Points, in no order, along strands that fork and pass close to each other.
(in the rows, 128 means zero)
Points whose rows are less than 109 apart are linked; no others are.
<164>: [126 114 129 118 143  56  79 133 104 105 123 150 125 158 131 153 178 101
 117 153 131 137  94 111 144 110]
<193>: [118 164 191 163 166 142 119 167 116 100 125  88 109 170 108 171 108 126
  99  67 161  65 166 101 144  92]
<549>: [127 142 111 114 109  95 129 121 134 125 169 142 130 155 127 129 185 105
  87 163 142 144 178 126 155 108]
<82>: [163 131 134 123 165 138 166  99 109 149 172 127 132 153  95 162 161  95
  77 159 161 167 145  76 151 150]
<562>: [123 117 122  55 143  86  91 157 136 109 182 175 101 160 112 168 167  73
 117 163 113 220  91 108 118 127]
<405>: [102 147 156 128 115 152 140 131 143  99 122 118 148 123 139 111 133 163
 130  97 143  66 163 151 140 129]
<1000>: [156 136 112 105  90 190 178 115 156 145 178 117 132  92 163  85 132 119
  80 113 135 136 203 151 103 140]
<1005>: [107 102 168 108 102 120 109 184 135  78 109 163 119 154 146 108 150 145
 143 143  80 117 143 168 111  88]
<1049>: [140 156 140 143 133  92  67 142  56  93 116 119 127  86 135 160 134 134
  96 136  83 165 106 171 121  99]
<342>: [104 117  87  93 160 153 153  87 162 129  99 115 169  89 111  88 115 155
 155  80 159  87  69 114 127 194]
<878>: [166 130 113 109 146 170 207 111 180 142 175 146 136 124 147 126 139 107
  98 110 157  99 156 101 114 193]
<109>: [163 120 109 153 135 168 193 121 108 182 212 149 176 125  96  92 143 130
 105 123 164 117 172  69 151 136]
<584>: [106 126 110 143 164 136 147  85 139 130 103  98 153  94 130 102 121 153
 122 109 155  93  87 105 136 185]
<721>: [103 142 170 145  99 155 118 168 111 105 115 128 131 115 125 106 116 159
 120 113 103 127 188 166  86  56]
<542>: [107 113 148 116 142 138 129 134 139 117  49 116 113 127 121 114  94 148
 160 149  82 137  85 144 116 152]
<403>: [115  97 109 137 124 102 107 111 118 145  96 125 169 108 131  72 129 164
 168 125 121 122  78 114 124 103]
<88>: [112 135 142 127 203 108 129  93  95 126  77 102 111 107 101 166  80 127
 119 128 108 165 105 101 122 156]
<1013>: [113 125 174 157 194 137 121 136  92 102  84  74 143 130 129  99 108 145
 108  82 132  78 108 101 145 126]
<358>: [103 101  79 134 128 118 126  85 114 157 112 110 152  87 133  89 128 156
 131 133 150 149 104 108 112 116]
<486>: [135 108 154 151 130 139 109 164 120 103  57 115 105 141 117 111  73 151
 167 150  66 132  64 180 123 134]
<983>: [104 119  97 135 171 128 148  76 110 169  94 104 100  95 103 147  88 127
 126 133 143 183 106 111 107 162]
<745>: [129 147 109 116  82 152 143 110 151 139 158 111 131  90 156 105 140 126
  81 143 119 144 199 162 128 117]
<928>: [192 124 123  94 102 193 199 125 145 156 192 125 135 122 139  76 140  91
  78 126 137 137 196 129 130 131]
<846>: [127 137 163 176 157 127  89 138  77 106  94  91 149 124 139 112 127 133
 108  79 135  86 133 121 131  75]
<962>: [102 120 179 123  89 162 129 173 156  79  72 126 104 149 139 102 126 168
 152 128 101 116 123 176 107 119]
<300>: [117 126 129  86  66 136 122 119 154 121 125 149 176 123 139  64 158 168
 164 111 116  96 131 158 138 105]
<676>: [119 156 132 140  86 136 116 130 120 120 144 120 129  95 148 128 133 153
 116 138 116 128 203 165 116  78]
<313>: [150 151 154  65 167  98 110 150 124 103 160 172 109 171  97 168 168  85
  95 155 103 209 131 110 126 133]
<428>: [130 148 155 162 148 117  94 133  54  94  99  95 132  97 136 145 129 139
  95 123 111 133 132 147 117  88]
<86>: [116 119 146 148 169 130 119 105 108 118  65  71 150  95 134  95 106 152
 130 109 128  79  81 116 150 152]
<771>: [148 131 166  84 181 126 143 140 111 111 124 159 113 179  93 147 158 100
  74 147 113 180 158 102 121 126]
<823>: [137 122  87 141 120 135 168  92 124 191 183 124 138 101 115 141 125 124
 107 138 166 183 157  87 137  95]
<896>: [114 129  81 153  64  90  89 132 122 135 119 122 103 116 145 140 135 123
 162 194 109 179  85 197 127 145]
<710>: [133 170 125 154 120 149 164 142 161 140 181 152 142 109 121 157  95 153
 130  88 153  62 193 121 143 136]
<946>: [125 175 156 143 113 153 152 142 150 131 147 138 118 124 113 158  93 141
 123 105 140  92 214 122 125 109]
<741>: [103 159 139 153 133 175 163 128 152  99 133 109 131  96 142 131 115 158
 102  85 150  83 163 155 121 161]
<792>: [125 168 177 113 167  82  87 134 111  82 113 138 101 161 118 200 134 100
 128 123 108 139 118 118 132 128]
<452>: [137 140 123 114 114 168 164 120 131 128 176 133 171 144 128  62 167 133
  75 118 162 104 184 124 143 132]
<663>: [142 137 142 150 148  66  85 126  88 127 125 138 144 167 119 148 166 109
 121 124 139  96 137  99 158  89]
<48>: [117 122  81 104 126 162 136  92 129 140  97 101 176  85 103  70 112 172
 188 105 143 110  59 163 137 192]
<756>: [ 99  91  95 107  91 105  99 144 163 112  99 148 130 164 145 115 156 117
 174 197 129 128  54 120 100 147]
<293>: [168 117 103 164 124 163 201 105 109 189 211 125 137 115 117 169 133  95
 103 143 166 173 158  62 144 129]
<374>: [123  80 112 142 109  92  91 143 123 102  88 142 155 158 150  91 152 129
 167 181 114 105  40 123 124 132]
<285>: [117 136 136 109  85 164 138 153 179 118  75 135 114 127 133 108 102 172
 194 135  82 115 123 185 124 154]
<585>: [115 126 127 122 142  63  72 132 102 118 117 146  82 143 116 193 105 111
 182 117 106 170  81 115 122 115]
<842>: [145 123 159 136 169  85  67 151  73  79  90 129 107 129 125 168 107 106
 134 131  79 143  51 141 119 132]
<790>: [189 122 116 113 118 207 210 130 136 174 217 149 167 120 114  85 137 114
 100 101 145 120 187  95 131 145]
<30>: [176  91  82 126 124 168 197 109 145 190 205 113 140 129 131 117 151  81
  85 134 183 166 137  73 135 145]
<37>: [135 169 141 172 157 118 131 118 147 138 145 119 119 131 115 187  73 123
 131  89 158  59 152  93 170 145]
<565>: [108 128  81 142  55 119 104 118 151 147 108 120 128 109 142 103 141 153
 173 168 121 139  98 183 132 150]
<733>: [109 127  91 105 101 129 153 102 189 168 134 147 118 131 132 138 136 139
 166 123 159 122 134 110 134 138]
<1014>: [140 132 150 158 115  88  73 149  97 103 114 142 146 169 152 122 169 110
 129 109 126  74 133 125 152  75]
<61>: [141  81 141 157 139 101  85 139 102 101  79 125 159 151 146  95 148 123
 142 137 103  76  54 125 132 107]
<415>: [101 105  75 122 150 158 156  89 149 202 118 115 107  97 121 133  83 135
 145 111 179 189 109 111 103 160]
<944>: [138 121 103 174 104 113  81 154  90 182  93 124  90 124 112 126  77 141
 221 132  90 152  77 188 124 110]
<152>: [111 121 171 132 195 109 106 133  86  95  63  96 106 130 113 158  92 127
 127 132  79 150  80 118 124 142]
<841>: [110  96  70 113 137 156 158  75 152 187 143 116 146  82 123  94 120 150
 139 109 174 163 117 102 108 141]
<581>: [104 109 100  82 137  73  90 146 128 110 148 157 123 154 132 151 169  88
 109 184 125 178  79 107 122 127]
<672>: [141 120 143 131 155  83  67 139  59  90 121 128 121  88 121 155 130 120
 114 160  74 184  56 150 114 135]
<180>: [115 153 139 138 164 203 202 140 167 103 149 120 132 105 131 126  95 159
  89  61 153  92 164 130  99 176]
<5>: [140  94 159 150 137 129  91 154 114 115  80 114 159 142 141  79 120 145
 153  86 104  65  77 122 147  89]
<915>: [138 161 105 142 116  82 105  92  97 159 173 120 120 116 108 195 125 109
 128 141 150 193 151 100 131  87]
<388>: [127 134  91 154 119 106 125  85 101 167 161 109 133  84 111 152 121 130
 109 137 163 152 154 105 135  93]
<677>: [128  95 166 121 171 109  99 166 111 114  90 150 142 177 120  93 131 131
 150  93  97  87 126 108 140  74]
<162>: [132 131 110  89 100 147 151 102 166 146 166 152 175 117 128  74 154 148
 134 103 149  98 159 127 140 123]
<797>: [109 167 172 126 146 145 154 124 141 117 116 123 100 138 121 167 110 129
 102 120 127 130 181 131 124 124]
<703>: [165  91 122 172 119 118  91 166 118 127  79 134 100 147 111 101  72 132
 175 159  73 124  34 190 128 137]
<1036>: [174 120 136 122 148 177 211 108 152 172 163 137 109 122 122 152 116 101
  93 122 140 140 182  96 106 166]
<100>: [124 146 148 133 123 133 128 148 105 102 144 131 155 155 127  79 178 140
  78 126 156 107 191 142 143  95]
<950>: [159 136 127 155 163 137 166 112  91 152 176 140 162 139  84 137 146 115
  79 136 166 124 168  74 158 128]
<129>: [119 133 167 152 108 130  95 171 102  81 120 136 155 175 138  82 180 144
 109  95 145  71 159 146 134  81]
<640>: [130 147  97 107  78 127 144 102 159 144 163 126 113 121 161 141 157  99
  98 164 125 155 184 140 138 131]
<887>: [106 112 102 146 117  89  75 131  90 154 104 139  89 121 114 160  94 128
 190 134 109 177  82 151 121 106]
<277>: [120 154 143 134  78 163 125 128 157  84 111 109 153 114 148 101 133 174
 158 102 142  63 118 187 151 166]
<91>: [123 182 100 152 104 136 130 120 160 133 150 129 136  93 136 152  99 160
 156  85 154  45 174 148 154 155]
<939>: [113  88 175 112 136 117 107 190 123 100  98 163 124 156 126  96 118 142
 165 111  78 110 129 138 119  65]
<794>: [151 155 120 120 104  97 135 117 113 158 196 136 120 146 113 169 158  91
  96 159 137 188 167 109 151  92]
<916>: [148 142 109 117 157 189 196 115 179 106 165 138 143  94 160 122 121 135
  88  72 147  93 147 138  95 211]
<948>: [105 113  85 111 110 120 141  89 175 164 148 125 118 149 143 144 148 118
 127 156 185 160 119 100 124 139]
<1040>: [102 131 100 132 141  97 134  82 152 138 133 123 129 142 136 153 151 115
 114 149 183 109 114  89 146 164]
<627>: [120 142 153 152  95 131  90 161  91 126  95 133 112 116 125 128  81 145
 164 114  76 119 163 161 111  61]
<538>: [116 163 172 160 164 141 130 153 136 119 128  90 108 149 109 187  59 120
 122  75 139  59 166  98 150 123]
<642>: [109 152 105 115  95 120 127 111 188 149 115 136 126 117 129 148 119 157
 187 104 148  74 141 135 159 155]
<147>: [197  94 122  92 137 168 214 103 147 174 166 110  87 118 150 139 125  63
  83 135 157 169 155  98  95 171]
<1033>: [127 138 123 145  54 126 100 127 146  94 103 114 153 118 166  86 147 156
 158 152 116  89 100 188 133 147]
<446>: [132 152 164  97 158  67  60 141 111  77 143 161  94 132 115 197 136  99
 145 122  97 180  84 118 114 132]
<579>: [112 109 132 105  67 131 109 156 146 113 121 153 140 129 158  77 149 156
 151 156  75 130 141 170 115  98]
<271>: [171  76  91  97 132 169 194 106 146 186 175  87 110 136 157 120 132  66
  89 139 196 186 104  83 104 157]
<176>: [105  97 148  84 147 133 136 143 153 112  79 150 102 151 126 127 127 120
 136 168  76 148 114 129  97 131]
<215>: [143 110 102 170 114 117 105 167 114 163  88 135  98 130 103  84  82 148
 206 170  82 154  51 204 122 144]
<497>: [101  99 101  78  88 104 117 147 174 122 130 160  96 145 154 140 154  91
 144 190  90 169 118 139 112 125]
<433>: [ 93 115  88 108  85  87 103 126 140 134 124 143  88 132 142 162 130 105
 156 185 117 184 103 142 113 133]
<888>: [117 119 168  89 156 151 150 136 145 113  99 144 118 154 126 123 143 126
 103 142 106 151 166 128 108 124]
<665>: [126 155 116 163 135  94 144 101 149 135 162 134 126 137 132 176 133 114
 119 131 184  70 158  93 159 159]
<80>: [139 141 187 141 176  95  62 162  77  71 102 127 109 154 124 174 125 103
 113 100  93 125  87 131 130 104]

A fork is a point with three links. Follow the links from the first point to the second and name the forks in between, in order.
<164>; <733> | <888>
<176>; <88> | <842>
<405>; <928> | <745>
<797>; <1049> | <888>, <842>
<946>; <962> | <888>, <1005>
<5>; <1014> | <1005>
<672>; <710> | <842>, <888>
<939>; <176> | <1005>, <888>

A fork is a point with three links, a tip a point with one. Leave the first point through the second and follow the links. Name the first fork or tip that comes.
<915>; <388> | <497>
<100>; <129> | <888>
<405>; <741> | <745>
<164>; <663> | <1005>
<710>; <91> | <193>
<48>; <342> | <842>
<672>; <1049> | <48>

Follow the links from the first point to the second, and from the first to the third. Name the last point that the two ways share.
<581>; <672>; <37> | <888>
<164>; <710>; <585> | <888>
<950>; <147>; <721> | <745>
<1013>; <944>; <358> | <842>

Name the points in between on the shortest way along the links from the first point to the second, in order.
<428>; <797> | <1049>, <672>, <842>, <80>, <792>, <446>, <585>, <887>, <944>, <215>, <703>, <486>, <542>, <176>, <888>
<1040>; <129> | <948>, <733>, <642>, <91>, <710>, <946>, <797>, <888>, <771>, <313>, <562>, <581>, <164>, <663>, <1014>
<147>; <721> | <271>, <30>, <293>, <823>, <388>, <915>, <794>, <549>, <640>, <745>, <676>
